A landscape with many valleys, sampled at points; each row gives a point and its height.
From any point a ball rolls to the lowest of the 6 points nearest to it. It stops when none of these is lower. Distance is the straight distance between rows; heights are no part of it.
(636): [133 114 124  73 157 178 147 132 142 149  92  81  56 148  64 167 153 111
 110  99 155  97  94 209  79 103 140  86 126 163 145 105  87 120 144 104
 113 124  70 172 129 121]  height 377
(1418): [127 130 138 115 130 138 124 116 147 100 110 120 113 108  95 156 134 150
 104 138 158 108 113 127 109 113 111 105 136 118 119 133 147 147 144 140
 139 129 125 160 133 125]  height 476
(568): [105 201 171 156  92 113 144 160 132  86 150 113 124 141 132 146 100 144
  82 112 163 116 139  78 113 195 141  95 165  85 126 188 118 126 143 112
 121  73  99 105 142 133]  height 364
(535): [134 115 114 152 120  97 134 132 107 134 143 172 205 132 165  51 107 105
 179 129 109 163 149 115 204 100 126 233 109 149 111  93 152 104 108 142
 150 139 184  87 101 153]  height 558
(164): [ 97 157 170 145 103 144 163 171 144  88 135  97 104 148 118 177 129 132
  67  92 173  92 115 124  98 169 147  88 174 115 121 169 102 130 142 103
 128  63  86 126 136 133]  height 493
(709): [131  78 101 102 205 165 110 117 137 140 126  89  64 119  92 147 131 110
 151 133 121 148 123 151 125  91 123 116 122 130 103 103 115 138  99  93
  95 160 103 164 111 107]  height 431
(314): [166 147 119 134 105  97 127 146 119 112 150 137 148 180 197  82 120 148
 160 129  58 157 165  88 160 158 131  99 111  85 110 151 131 141 104 145
 128 141 147 114 145 123]  height 148
(355): [171 148  97 145 128 110 136 131 115 122 153 158 153 166 174  73 120 151
 171 143  46 163 151  91 168 152 133 117 125 109 102 116 134 144  85 147
 153 146 158  99 129 116]  height 326
(309): [158 154 123 150  92  81 142 142 128 143 141 185 209 151 171  88 121 103
 162 154 129 130 141 109 168 133 115 220 119 118 165 129 159 122 118 185
 145 160 161  69 138 174]  height 536
(71): [146 159 140 141 110 107 131 140 130 127 143 175 168 127 168 108 135 129
 133 149 107 136 143  96 142 135 110 161 114 111 135 141 165 122 134 154
 127 137 153 108 138 149]  height 533
(244): [172 144  96 121 170 131 144 140  67 159 148 107 101 164 179  96 132 126
 166 124  74 168 162 123 132 155 165  79 117 103  84 109  92 164  65  94
  95 111 129 129  93 110]  height 506
(1354): [ 96 134 166 107 115 206 194 162 134 129 103  64  47 161  75 187 122 114
  78  92 167 107  99 183  67 129 165  70 138 157 177 149  57 133 156  85
 135  66  57 132 131 130]  height 647
(339): [123 105 103 152 147 126 133 131 107 135 150 158 179 130 174  97 110 107
 164 144  80 179 139 116 185 100 116 194  98 143  93  96 153 129  94 139
 149 152 161 112 121 134]  height 437
(721): [122 192 163 169  54  76 114 148 117 123 147 176 207 146 169 126  92 133
 130 146 113 119 132  75 163 186 148 156 142  90 190 189 149 107 146 159
 118 126 140  96 136 140]  height 528
(918): [165 140 118 133 143 126 122 139  80 142 162 107 110 153 172  99 124 149
 157 136  64 157 146 124 130 145 150  95 121 112  76 117 113 157  72 117
  99 151 129 128 119 109]  height 552
(1428): [148 122 106 130 158 133 134 107 106 138 142 124  99 142 161 111 131 136
 174 128  74 153 146  95 150 135 129 105 120 119  82 116 123 134  92 126
 115 151 142 134 115 115]  height 463
(1033): [120 109 123 112 138 148 139 137 105 126 111  81  65 154 100 153 151 125
  96  91 141 106 117 165  76 133 138  84 140 114 112 143  97 138 148 103
 108 121 100 138 102 146]  height 375
(1518): [131 114 125 141 141 105 142 126 111 135 132 166 163 121 158  96 120 126
 171 147  95 161 145 112 173 101 106 182 108 118 100 108 160 131 122 155
 139 154 165 105 131 127]  height 514
(365): [132  89 111 108 126 148 121  88 171 130  92  89  91  82  61 174 161 117
 103 154 184  87 107 172  93  84 105 105 140 209 165  95 146 127 141 119
 138 158 110 160 136  98]  height 471
(870): [180 114 109 123 185 140 146 139  81 171 136 101  71 158 138 106 141 133
 156 126  88 167 157 149 111 119 150  82 113 111  99  88 102 155  74 101
  95 121 117 143 102 103]  height 422
(1057): [122  83 101  96 168 167 108  72 169 134 101 110 113  83  86 152 143 128
 168 156 169 136  98 186 123  60 100 138 124 202 126  77 156 124 134 100
 139 134 118 154 126  99]  height 125
(585): [115  72 114 116 157 149 135  63 184 127  98 141 142  59  91 142 142 123
 128 157 180 116 117 144 114  81 102 177 102 193 125  62 143 132 145 128
 161 134 153 124 138 110]  height 352
(1382): [ 89 169 193 110 104 175 180 152 154 102 119  67  61 154 103 188 101 124
  88  86 177  97 112 148  78 140 168  66 155 131 137 169  87 114 146  84
 130  65  63 112 118 129]  height 624
(1162): [107  91 132 115 114 146 101 100 181 107 101 131 109  78  77 157 145 118
  98 153 174 101 111 152 104  97 103 135 125 184 159 105 148 130 152 149
 152 146 127 149 144 136]  height 309
(695): [117 112 139 142 130 115 128  84 163 116 133 146 149  76 107 127 129 121
 102 142 159  99 117 116 122 110 110 181  99 151 139  89 150 127 138 173
 157 133 141 116 126 150]  height 412
(443): [110 134 156  88  96 171 123 131 154 123  77  78  74 126  47 173 156 117
  72 128 182  87  80 185  79 106 134  77 146 183 163 126 109 126 165 101
 122 117 104 179 153 122]  height 435
(737): [107 122 144 150 104 106 119  88 157 129 130 160 182  94 126 137 115 120
 114 128 170 103 124  89 114 129 106 212 111 119 176 114 161 111 153 165
 145 151 134  94 131 179]  height 601
(40): [160 144 114 139 116  95 130 137 115 135 134 118 116 155 181  85 135 164
 138 134  70 142 150 106 148 162 152  85 119  91  93 156 100 144  96 127
 115 136 120 130 125 112]  height 378
(804): [147 154 136 159  76  78  95 152 116 130 152 178 175 130 176 117 115 131
 139 149  97 137 144  83 151 161 104 166 117  92 147 159 146 125 148 168
 149 142 151 105 151 147]  height 501
(1340): [137 102  81 132 188 153 119 118  83 163 141 113  91 130 126 116 123 107
 183 136  71 172 131 120 141  96 118 100 101 127  89  91 122 148  87 113
 108 138 143 151 107 109]  height 442
(604): [123 162 138 143 107 122 126 152 113 111 135 133 117 127 145 133 112 144
 124 105 122 122 138 103 116 156 124  86 132  82 109 177 114 144 126 120
 118 108 125 128 134 136]  height 489
(21): [108 128 141 118  91 124  99  84 180 121 113 152 135  71  85 173 152 125
  69 142 188  59 101 139  84 114 119 149 125 181 174 100 163 114 166 168
 172 123 124 130 143 135]  height 112
(1074): [125  84 116 119 171 161 117  96 154 115 119 113 103 103  91 139 152 132
 134 145 151 125  95 155 115  81 114 117 143 155 127  94 137 138 116 131
 124 146 102 160 141 125]  height 499
(167): [108  81 129 146 150 115 112 116 105 139 137 168 197 114 169  78 118  88
 162 133  93 161 135 136 199  80 113 232  87 157  98  84 130 123 105 100
 153 148 182  99  98 149]  height 525
(741): [ 91 143 158 127  76 133  91 118 169 105  88 141 136  86  80 191 143 149
  49 150 204  64  81 134  83 124 136 120 144 182 162 121 150 124 175 155
 163  95 114 147 150 120]  height 220
(677): [135 103  92  91 156 165 112  95 143 133  94  99  78 101  77 138 161 133
 129 126 154 112 100 161 107 101 118  97 134 142 130 106 127 138 132 116
 101 157 101 183 134 107]  height 432
(1040): [120  98 126 112 118 155 109 106 169 107  89 124  82  93  66 161 169 126
  95 120 171  90 117 170  90 103 113  99 139 189 155 113 127 132 159 119
 130 133 118 170 139 115]  height 410
(1482): [111  99 133  99  86 153 111 101 182 142  66 106 101 107  46 179 165 118
  85 142 184  54 104 188  65  93 105 102 136 212 167 100 133 125 180 121
 160 132 115 184 151  95]  height 338
(763): [116 219 178 162  85 100 140 172 138  89 150 111 147 157 186  87  93 162
 113 105 129 115 172  74 122 215 152  90 161  81 135 228 114 109 139 116
 135  68 126  81 131 126]  height 524
(123): [158  64  93  86 210 182 123 131  73 171 130  75  77 141 107 148 143  80
 173 139 128 164 131 207 130  93 153  95 111 132 106  79  80 150  96  76
  62 148  83 181  95 101]  height 421
(264): [146 120  86 149 145 119 126 143 103 134 157 146 146 151 175  97 106 117
 194 148  51 186 140 102 183  96 128 139 104 122  99 104 141 131  87 135
 122 133 158 123 127 103]  height 300
(969): [149 109 111 100 176 178 162 147  92 155 131  78  54 160 123 143 150 113
 134  96 110 131 135 165  95 119 160  88 112 108 117 119  82 147 110  97
  96 140 105 153 107 125]  height 331
(28): [ 92  60  83  83 187 189  94  69 169 148  95 105 124  85  70 145 149 104
 150 137 153 159 105 181 120  45 109 146 122 223 143  58 133 114 130  93
 129 148 140 166 113  91]  height 611
(1044): [ 90  83 108 148 170 145 108  86 127 132 123 151 153  79 102 117 134 101
 158 134 130 160 119 129 149  74 100 185 101 153  94  75 153 129 115 123
 146 130 157 145 113 129]  height 372
(263): [ 93  64 117 105 180 158 114  85 153 144 109 135 153  52 109 141 140 110
 131 143 169 168 119 154 151  43  99 199 114 190 100  48 130 122 146 111
 138 141 155 133 110 123]  height 366
(768): [ 86 142 167 104  98 171 136 159 169 114  90  72  68 147  63 178 142 133
  52  99 183  94  96 181  81 139 148  84 165 181 153 141 118 115 167  93
 123  69  77 152 138 101]  height 495
(621): [ 97 138 174 116 114 148 141 157 132 109 122 101  95 140 102 173 129 137
  62  96 183  89  97 135 102 141 136  79 165 135 122 159 102 117 151 105
 117  94 103 143 117 138]  height 534
(1513): [ 87 164 162 153 104 114 127 144 132 107 122 127 121 123 113 161 129 155
  71 116 167 108 114  95 103 167 137 107 171 100 138 177 122 114 149 138
 114  94 114 139 155 132]  height 518
(1005): [127 168 157 141 105  96 122 157 130  96 146 125 138 136 174 129 118 156
 103 115 128 132 141  91 131 188 145 110 148  92 129 190 113 137 134 119
 128 100 135 115 127 143]  height 498
(471): [ 94 157 153 118 109 142 150 151 120 119 131  89  87 143 138 149 123 146
  76  89 152 120 123 125  89 144 147  61 153  73 108 178  86 122 137 110
 120  95  91 111 116 130]  height 406
(46): [118 136 116 156 106 111 142 118 133 137 127 163 174 112 170  95 112 128
 155 139 133 139 136 104 153 101 117 213 111 142 122  94 171 120 131 149
 146 142 163  98 138 163]  height 535
(1023): [149 153 138 133 113  99 124 151 110 117 149 132 127 156 180 100 127 139
 119 113  84 127 147  98 138 158 127  98 111  81 116 158 118 132 117 138
 118 134 133 127 138 123]  height 339
(448): [119  60  86  93 204 181 106  96 133 133 121  96  95  96  93 141 147 112
 170 132 133 136 105 164 124  54 112 125 133 179 115  85 140 123 119 105
 124 149 122 158 119 118]  height 573
(1093): [155 126  92 149 157 126 136 144  88 140 155 152 145 182 183  66 107 151
 182 140  38 179 151 122 175 141 144 113  98 117  89 120 123 123  57 139
 131 135 154 106 120 100]  height 173
(212): [ 99 187 181 129 121 127 148 167 134 108 163 101 120 149 161 139  99 167
  83  77 134 113 156  93  94 182 169  84 160  89 108 187  82 107 113  97
 123  71 108 112 121 132]  height 208
(1317): [128 199 165 172  40  98 113 136 135 116 145 168 191 127 153 119  86 130
 137 162 152 113 156  64 146 201 140 172 150  72 200 184 158  88 143 169
 144 137 145  94 145 155]  height 150
(1113): [185 156  94 133 122  76 136 168  97 118 162 128 134 181 180  71 113 180
 146 124  27 149 155 114 155 183 162  84 118  75 104 159  86 140  91 142
 116 133 147 102 129 118]  height 429
(752): [139 131 110 156 134 117 130 134 103 126 162 141 138 152 170 103 109 125
 170 137  69 167 146  96 153 125 131 138 114 115  93 122 133 142  94 132
 118 131 163  99 119 105]  height 399
(391): [122  81  94 115 183 143 113 109 117 154 133 133 144 103 146 110 120 109
 176 133  74 178 128 129 158  64 119 157  90 142  80  92 142 129 120 114
 120 132 171 150 113 116]  height 270
(685): [136  86 118 159 114  86 127 143  93 143 127 190 237 144 201  23 112  93
 167 132  94 152 142 146 211 104 141 251 116 161 112  92 138  93  82 104
 134 143 196  69  82 169]  height 576
(1510): [133  98  99  97 165 183 123 110 157 139 104  76  59 127  74 166 154 108
 131 114 165 119 109 184  87  88 111  90 142 171 136 100 109 137 134 109
 125 146  92 171 135 112]  height 464
(92): [106 126 143 114  88 143 128 146 160 111  96  96  82 110  53 167 151 129
  69 117 193  86  91 163  93 122 133  84 168 188 156 134 130 130 162 105
 137  91  94 163 155 122]  height 468
(1139): [122 113 139 145 111 123 123  94 156 120 113 160 176  81  88 154 138 119
  93 150 173  71 104 127 106 115 116 186 129 155 152  86 147 123 154 156
 147 131 128 116 142 139]  height 273
(134): [116 167 167 164  85  82 121 115 143 120 139 182 189 121 131 125  95 122
 121 146 148 119 128  76 124 155 121 185 139 104 180 153 167 107 167 184
 148 147 129 102 150 165]  height 777
(1026): [ 94 126 127 139  94  96 101 101 157 110 116 172 161  88 106 167 112 138
  69 152 182  73 101 106 101 135 116 191 135 131 175 116 160 110 167 188
 157 126 134 116 143 159]  height 593
(704): [165 120  95 126 200 139 108 134  54 165 159 101  98 147 140 109 128 122
 174 138  65 171 153 133 151 121 164  83 113 119  90 101  95 154  60  89
  83 145 144 145  96  87]  height 258
(194): [132  90 120 104 135 148 126 108 171  96  99 110  75 105  90 172 181 144
 111 132 176 106  80 154  86 103 104  95 157 159 125 139 127 148 149 118
 133 134 112 151 138 115]  height 494
(726): [108 131 152  99 117 179 140 140 134 128 102  82  54 150  86 189 143 114
  78  80 164 108 101 177  91 129 155  80 173 141 148 155  88 133 154 103
 116  90  67 151 118 129]  height 559
(877): [125 216 146 155  79  95 152 169 109 109 153 114 159 166 185  76  83 151
 128  99  88 134 178 103 160 235 159  88 138  78 141 228  98 118 124 126
 134  91 141  86 124 120]  height 591
(506): [132 173 139 137  96  84 148 152 106 109 139 136 140 175 181 107 112 162
 122 102  62 140 170  99 142 198 146  75 130  74 104 196 100 118 118 113
 130 112 135 101 144 129]  height 511
(711): [ 99 151 144 127 103 126 132 141 128 106 120 104  99 137  95 173 153 157
  83  99 154 101 113 137  96 152 127  94 162 118 114 165 132 134 160 125
 120 108 107 142 126 137]  height 595
(222): [135 185 146 137  83  91 112 153 124 118 138 151 157 145 187 101 107 148
 133 149 109 135 151  91 142 171 137  99 128  72 118 191 147 112 127 138
 128 123 142 111 119 132]  height 447
(1155): [141 134 125 158 120  89 136 114 118 147 118 181 221 145 180  68  90  84
 155 147 134 133 155 122 175 131 121 251 126 130 136  91 142 129 125 147
 143 153 169  65 114 191]  height 655
(466): [139 122 109 128 153 130 131 118 125 120 139 125 117 125 131 128 130 136
 151 122 106 148 136 117 130 116 122 120 130 114 101 127 130 155 107 139
 104 145 125 134 127 119]  height 446
(1314): [120  88 104 111 127 156 113  82 192 132 104 125 132  58  71 148 162 114
 104 148 192  75 110 169  96  83 100 149 109 213 157  68 157 118 161 145
 168 135 135 141 137 104]  height 457
(390): [115  98 125 122 160 110 122  87 151 139 119 166 171  70 118 101 126 104
 139 130 156 129 147 130 147  97 102 222 117 157 122  74 165 124 133 142
 147 147 155 114 119 156]  height 241
(684): [ 98 122 133 123 106 112 125 123 155  80  95 135 126  92  77 164 143 143
  67 151 192  93  94 126 104 127 117 118 156 151 155 150 145 137 171 152
 148  97 109 154 146 133]  height 344
(1327): [115 214 187 174  56  79 121 167 129 107 154 145 178 150 178  93  94 136
 127 134 144 111 162  79 161 221 148 121 154  87 170 219 144  96 157 154
 129 107 129  96 141 131]  height 620
(1201): [142 118 116 144 122  70 129 143  99 133 146 184 215 178 189  69 107 113
 201 150  74 169 138 119 203 134 130 216 105 150 115 101 139 114  85 149
 134 124 184  76 111 147]  height 502
(1112): [147 139 113 144 117 103 143 123 119 139 126 167 179 154 189  92 125 113
 185 151  79 163 146  98 173 134 121 178  94 127 120 121 137 125 115 174
 138 147 160  80 145 129]  height 508
(971): [188 123  64 123 157  91 153 146  80 131 161 144 140 192 185  59 101 162
 170 129   4 176 154 105 172 189 177  88 105 125  86 114  91 135  44 143
 117 122 163  93 117 101]  height 683
(554): [150  85  91 104 196 177 124 105  91 165 141  99  77 130 103 139 136 116
 176 125 121 164 125 158 136 102 134 116 137 144  91  97 114 140  92  80
  97 143 119 156 110 114]  height 407
(798): [104 156 137 118 129 133 142 147 107 120 135  97  87 148 142 159 140 150
  85  90 138 117 138 122  93 159 124  81 140  85 108 154 104 146 132  91
 114  95 105 136 106 140]  height 497
(126): [129 137 132 148 110  99 135 104 146 130 141 167 170 118 138 106 130 114
 132 144 141 133 144  89 137 115 106 190 105 128 139 115 149 126 123 166
 148 152 144 108 146 155]  height 592
(858): [144 163 143 140  91  68 126 147 121 115 138 158 161 167 194  83 112 141
 151 131  76 130 150  90 153 175 135 126 122  89 145 193 133 130 126 157
 138 136 163  98 132 126]  height 340
(1460): [117 115 131 110 147 140 120 133 137 134 113 116  71 135 110 151 147 146
 122 110 133 118 106 137  96 120 124  96 155 117 125 120 122 137 136 121
 111 141 103 140 111 121]  height 496
(121): [156 105 115  72 187 182 150 132 108 160 129  81  50 142  79 145 147 106
 127 105 140 122 108 198  89 110 151  82 140 139 130 102  76 132 126  96
  89 140  77 177 135 136]  height 329
(459): [163  88 101 103 203 181 152 141  74 163 146  89  53 126 108 136 145 104
 151 120 113 146 145 166 103 119 148 110 122 104 110  96  81 138  99  94
  84 143  92 152 108 110]  height 414
(1407): [117 121 126 120  61 140 101 115 172 130  77 148 125  75  46 189 137 143
  75 160 206  56  98 160  80 121 132 111 148 220 172 116 155 120 185 157
 162 103 111 160 150  94]  height 238
(433): [109 188 176 138  66  74 108 136 128 130 145 177 183 117 154 146  82 111
 124 132 159 114 132  70 135 190 135 155 141  83 190 179 157  97 166 175
 132 128 137 108 140 161]  height 617
(488): [146 133 105 153 111  90 135 152 113 128 146 175 197 174 199  45 127 109
 183 147  66 167 154 109 182 135 130 179 106 131 115 113 163  95  75 163
 132 132 173  66 133 144]  height 505
(1348): [101  71 114 124 170 140 120  96 129 155 124 151 176  73 133  92 114 101
 157 133 128 151 127 157 168  70  97 212 100 160  86  58 144 124 125 102
 162 135 166 114  99 132]  height 396
(622): [123  93 120 119 144 132 114 103 142 123 108 139 135  85 114 138 143 123
 139 139 176 112 121 143 119  88  91 160 115 162 136  94 165 135 124 160
 152 139 148 146 133 139]  height 373
(338): [141 116 117 121 171 162 114 122 101 146 149 111 103 127 126 126 132 117
 153 135 116 160 124 123 145  93 116 109 124 116  91 125 158 135 100 126
 109 156 143 138 128 112]  height 321
(88): [136 127 136 106 127 140 118 144 125 115 123 113  82 141 115 144 161 153
 119 115 129 108 116 124  98 123 119  94 140  97 110 137 114 149 131 108
 102 139 112 161 126 132]  height 482
(1453): [133 106 137  67 165 199 182 172 132 153 111  54  52 153  83 167 148  91
  89  90 151  99 109 219  91 119 168  81 138 137 171 142  54 119 145  86
 116 103  45 148 125 126]  height 632
(818): [115 133 153 137  74 101  99 115 155 125 116 163 164 100 102 168 119 121
  86 152 174  86 105  99 105 128 114 156 127 122 159 139 159 118 179 178
 152 116 118 132 158 161]  height 729
(927): [152  95 110 109 180 161 137 129 105 133 115  84  60 152  88 150 160 138
 107 112 132 122 116 164 107 114 131  92 129 124 119 113  93 147 113 113
  84 145  93 154 110 125]  height 354
(456): [146 129 128 116 152 145 154 149 113 141 131 101  81 139 118 155 147 137
 103  90 120 115 149 144  97 120 139  56 138  87 117 146  88 137 132  91
 114 119  91 128 117 118]  height 356
(1307): [119 106 121 147 126 113 127 128 103 141 143 168 205 115 153  79 125 110
 154 149 105 165 147 119 193  93 122 206  90 153 103  74 150 127 110 125
 155 142 185  98 120 149]  height 527
(1211): [149 140 139 160 108  96 136 102 149 151 146 180 188 108 152 102 104 100
 138 151 154 134 130 118 141 115 106 226 105 137 135  92 162 131 136 162
 151 153 141  78 124 172]  height 659
(834): [153  86 117  81 159 183 138 121 134 153 106  61  49 134  64 154 151  95
 126 112 154 115 118 206  94 120 119  88 136 162 149  91  93 134 144  90
 100 135  88 172 138 126]  height 395
(1427): [123 205 143 142  77  81 124 160  98  95 141 146 157 170 181  88 101 157
 132 116  98 132 163  90 152 200 153  91 123  86 137 194 121 105 133 137
 124 113 149 101 134 114]  height 473
(233): [ 98 123 151 138  73 118 110 100 181 115 101 134 149  81  64 180 138 137
  41 154 210  57  96 136  94 128 123 150 142 194 181 120 155 124 179 162
 162 116 112 134 145 105]  height 139
(259): [146 129 116 149 126 115 130 132 115 128 145 155 157 138 163 106 132 127
 165 150  86 138 135 105 145 126 117 142 107 102 116 127 135 143 111 158
 141 139 154 116 150 123]  height 444
(240): [147 113  93 128 161 133 121 132  94 155 159 124 116 157 166 113 128 127
 182 136  54 175 129 107 165 130 134 107 109 111  76 112 137 147  63 104
 115 154 154 138 129  87]  height 474
(497): [105 162 167 166  70  86 106 124 150 143 131 175 188 102 119 150  79  95
 106 127 178 100 106  79 130 169 119 196 130 106 211 143 166  85 165 193
 144 134 133  85 142 173]  height 852
(278): [146 100 125  85 164 173 165 152 119 138 114  73  43 154  77 168 163 117
 106 108 139 106 118 184  90 103 150  73 129 125 145 108  76 135 135  76
  89 123  73 161 126 125]  height 73
(702): [155 152 115 140 142 121 132 133 110 139 144 106  87 153 142 135 142 144
 139 114  98 150 150 116 119 136 131  77 123  82 102 122 109 151  98 104
 117 138 123 123 120 122]  height 554
(1149): [141 160 148 149  85  84 114 122 137 140 129 178 183 117 154 119 121 127
 118 150 126 127 129  99 149 138 105 198 117 109 161 133 152 121 145 172
 142 155 148 109 133 172]  height 599
(1151): [114 160 151 143  97 114 115 132 126  91 133 139 142 118 137 159 136 143
 114 116 154 105 134  98 120 173 122 103 141 102 141 182 144 142 143 135
 124 112 124 133 140 129]  height 631
(526): [125  96  85 110 202 158 119 112 130 144 131 134 112 126 109 130 129 119
 169 126 123 168 121 130 124  79 111 131 117 152 104  91 134 135 111 104
 105 144 140 152 106 107]  height 472
(512): [147  90  93  90 203 187 123 119 104 163 123  72  87 124  88 142 122 104
 169 126 128 151 106 187 125  91 132 106 129 150 116 112 107 132  96  87
  94 155  91 169 108 108]  height 194
(1021): [127 111 109 131 153 142 127 128 123 142 140 149 125 113 138 113 119 122
 173 151  69 174 122 105 157  87 129 142 106 134  75  95 157 138  96 132
 123 143 150 139 110 103]  height 109
(1558): [163 133 130 110 153 125 142 152 103 151 144 106  90 161 150 125 129 140
 133  98 102 130 157 121  94 130 135  60 138  77 110 131  90 140 110  99
 112 127 109 136 110 126]  height 470
(192): [110 107 139  80 137 177 147 146 137 124  92  63  54 149  64 167 163 106
  76  88 166  77  94 193  95 111 138  75 150 168 156 132  85 137 145  95
 123 112  69 168 147 128]  height 520
(967): [144 160 142 171  69  77 117 125 139 162 147 181 196 125 136  89  87 104
 118 135 130 104 131  87 147 159 120 214 140  99 193 141 147  97 164 171
 145 155 136  72 140 187]  height 622
(909): [140 139 141 123 127 122 124 131 146 113 133 128 105 130 130 147 137 141
 129 113 129 120 119 117 112 130 110 120 138  97 126 142 132 142 137 137
 129 143 124 145 159 119]  height 271
(1192): [111  75  90 106 187 171 106 108 121 161 130  98 106 115 116 114 144 112
 173 154  94 174 114 146 156  75 121 135 120 148  90  99 140 129 103 101
 103 148 131 155 111 102]  height 439
(65): [106 114 159  90 144 174 182 148 127 136 103  69  64 161  79 165 142 111
  86  97 140 108 101 191  77 114 161  78 142 124 139 130  67 137 154  91
 117  94  84 149 121 129]  height 403
(270): [ 97  40  92  99 188 166 102  75 151 158 105 129 156  59  87 137 130 108
 141 128 156 158 121 186 143  20 114 159 107 207 106  54 126 113 140  91
 142 139 150 148 103  99]  height 540
(1497): [109 173 159 156  83 106 118 145 138  93 135 146 176 122 153 155 123 136
 110 123 157 121 127 100 127 178 133 126 159 100 164 195 142 135 148 149
 136  94 129 128 157 138]  height 704
(838): [143  89 113 104 153 175 138 112 131 122 115  81  65 131  84 150 167 146
 134 109 151 126 108 168 103 118 129  83 132 146 126 105 104 138 129 110
 106 133 100 175 133 119]  height 243
(995): [128 171 151 126 118 111 133 150 102 126 144 131 116 158 176 129 121 139
 116  90 109 119 150 104 126 156 132  82 125  75 108 165 107 142 135 105
 121 126 123 131 120 127]  height 461
(771): [129 110 101 133 162 135 119 100 137 123 119 134 133  94 118 125 145 128
 148 142 119 138 120 115 121  79 106 143 117 133 102 110 154 138 110 141
 133 143 144 136 136 133]  height 465
(1199): [ 89 147 173 140 102 125 121 139 139  97 100 111 127 124  83 179 124 140
  79 111 171  97 103 129 108 159 115 106 171 133 143 151 147 115 158 138
 137  89 104 131 126 144]  height 492
(76): [102  71 113 125 161 146 106  68 161 130 110 126 158  59  88 142 132 120
 131 139 171 148 105 172 131  62 103 180 122 179 114  71 154 132 141 123
 141 123 135 126 118 116]  height 224
(1557): [142 103  93 149 130 102 139 127  96 117 139 173 177 158 187  59 120 112
 193 145  39 184 153 121 210 111 135 177 104 152  92 109 133 117  91 151
 143 139 174  87 117 129]  height 428
(551): [140 176 119 153  93  77 117 170  96 107 137 129 152 174 193  67  85 171
 113 119  54 138 168 102 142 204 179  79 126  89 129 187  83 115 123 125
 121  97 146  76 118 117]  height 596
(1424): [125 119 138 140 116 106 112 116 139 110 126 149 141  91  95 158 136 164
 102 145 154 108 108  98 120 115 107 146 131 123 148 120 152 132 152 160
 137 127 128 133 156 130]  height 556
(1462): [103 182 169 171  50  87 116 122 150 150 138 192 189 137 139 114  85 108
 120 141 146 113 135  73 151 190 137 211 134  99 217 159 145  84 170 169
 147 142 141  59 121 186]  height 582
(939): [102 180 168 156  92  91 150 174 126  97 143 125 143 140 153 114 100 150
 104 119 141 117 150  80 131 208 139 107 153  76 136 214 135 109 145 117
 118  95 129  99 126 141]  height 462
(1551): [136 160 129 137 118 122 133 151 112 119 135 117 107 131 141 151 135 151
  95  95 121 122 134 110 102 144 128  80 144  76 110 155 104 139 133  98
 129 114 118 127 115 136]  height 504
(530): [129 162 150 151  92  94 118 134 129 102 136 146 152 122 145 127 134 149
 124 138 124 127 133  81 138 141 108 140 124  99 146 162 153 128 142 147
 123 131 134 131 146 139]  height 630
(591): [106  84 107 147 182 129 123 107 130 149 135 147 152  93 133 122 125  99
 156 147 115 172 137 128 164  68  98 195  91 154  85  88 158 121 123 134
 141 134 163 144 121 120]  height 376
(54): [146 113 114 108 161 143 116 134 123 136 127 107  77 145 131 133 141 138
 129 117 123 133 119 128 105 121 125  97 125  98  89 120 119 149 113 120
  98 139 124 159 126 102]  height 467
(60): [111 165 157 144  82 101 111 124 145 110 123 154 165 109 107 179 117 153
  83 137 183 100  84  98 104 159 117 153 161 126 180 168 169 115 167 153
 127 110 111 132 148 143]  height 793
(959): [114 149 154 150 109 103 119 130 140 110 119 156 151 100 120 145 129 136
 109 142 145 114 127 100 135 131 112 153 126  88 142 152 145 123 142 148
 145 127 128 133 154 146]  height 710
(868): [131 199 153 143  82  73 123 165 126 102 146 132 172 180 186  93  97 159
 146 133  90 133 176  84 160 221 149 102 141  76 144 205 122 101 138 138
 144 105 124  93 128 125]  height 513
(1492): [165  98 138  83 157 182 174 146 110 143 122  80  69 145 101 156 138 119
 103  98 140 101 134 191  84 129 134  60 132  91 133 119  89 145 131  77
  96 119  80 152 110 125]  height 106
(378): [155 159 136 153  65  84 137 152 115 112 141 189 198 157 183  73 115 107
 158 139  98 135 152  84 164 163 118 167 119 111 161 160 147 112 140 171
 144 153 153  74 138 140]  height 448
(694): [122 195 156 145  93 108 143 171 128 100 150 102 130 159 168 118  88 153
 111  93 107 136 170  98 124 186 161  90 150  78 118 190 103 126 126 103
 121 104 119 101 120 122]  height 382
(607): [110  96 132 143 171 119 141  96 142 136 135 154 173  86 130  98 132 107
 148 143 144 161 132 123 161  81  96 222  98 155 111  86 163 117 122 139
 162 130 161 114 117 147]  height 355
(318): [115  46  87  76 213 205  84 105 129 165 122  82  91 102  71 137 118 105
 178 149 147 151  93 199 139  44 133 118 116 182 122  79 126 126 127  82
 112 168 112 185 121  97]  height 789
(665): [166 175 132 161  79  88 138 144 105 122 142 157 181 157 181  82 124 131
 145 148  71 134 149  91 145 166 134 146 110  94 143 162 148 121 120 166
 146 150 153 113 136 125]  height 418
(307): [157 132 134 127 128 110 135 136 104 120 156 144 133 155 161  98 128 151
 150 127  73 148 157  97 154 149 124 102 119  90  98 129 131 158 100 140
 111 135 146 127 131 120]  height 320
(795): [177 139  77 137 127  77 138 144  84 125 148 141 148 186 173  55 101 173
 176 136  21 162 163 123 181 194 153  96 110  98  97 149  95 142  67 139
 120 128 161  87 126 109]  height 560
(1109): [121  89 107 104 144 180 150  70 169 141 102  99  81  81  58 145 147 129
 135 137 178 101 110 151 109  71 101  99 120 195 128  77 138 125 144 136
 141 145 129 172 142  98]  height 568
(1053): [115 118 136 110 109 145 110 120 158 106  97  99  87 119  84 162 161 133
  87 129 174 102  91 154  80 135 125  92 152 148 145 139 128 123 159 122
 129 110 116 173 147 129]  height 466
(359): [124 134 127 145 116 108 133 117 124 122 148 149 133 126 158 120 144 139
 126 134 123 145 128 108 139 122 114 128 109 112 110 144 169 153 125 138
 132 141 135 134 144 126]  height 490

Call two points neighbours if one is among the 6 nearest of the other. Go from one point of each pair to the other, from neighbour to neighbour, staying as low as possible. Name the highest point that can't be avoided.
(909), (1057): (466)
(909), (1317): (721)
(390), (1057): (1044)
(838), (704): (870)
(1093), (314): (355)
(1093), (1021): (264)
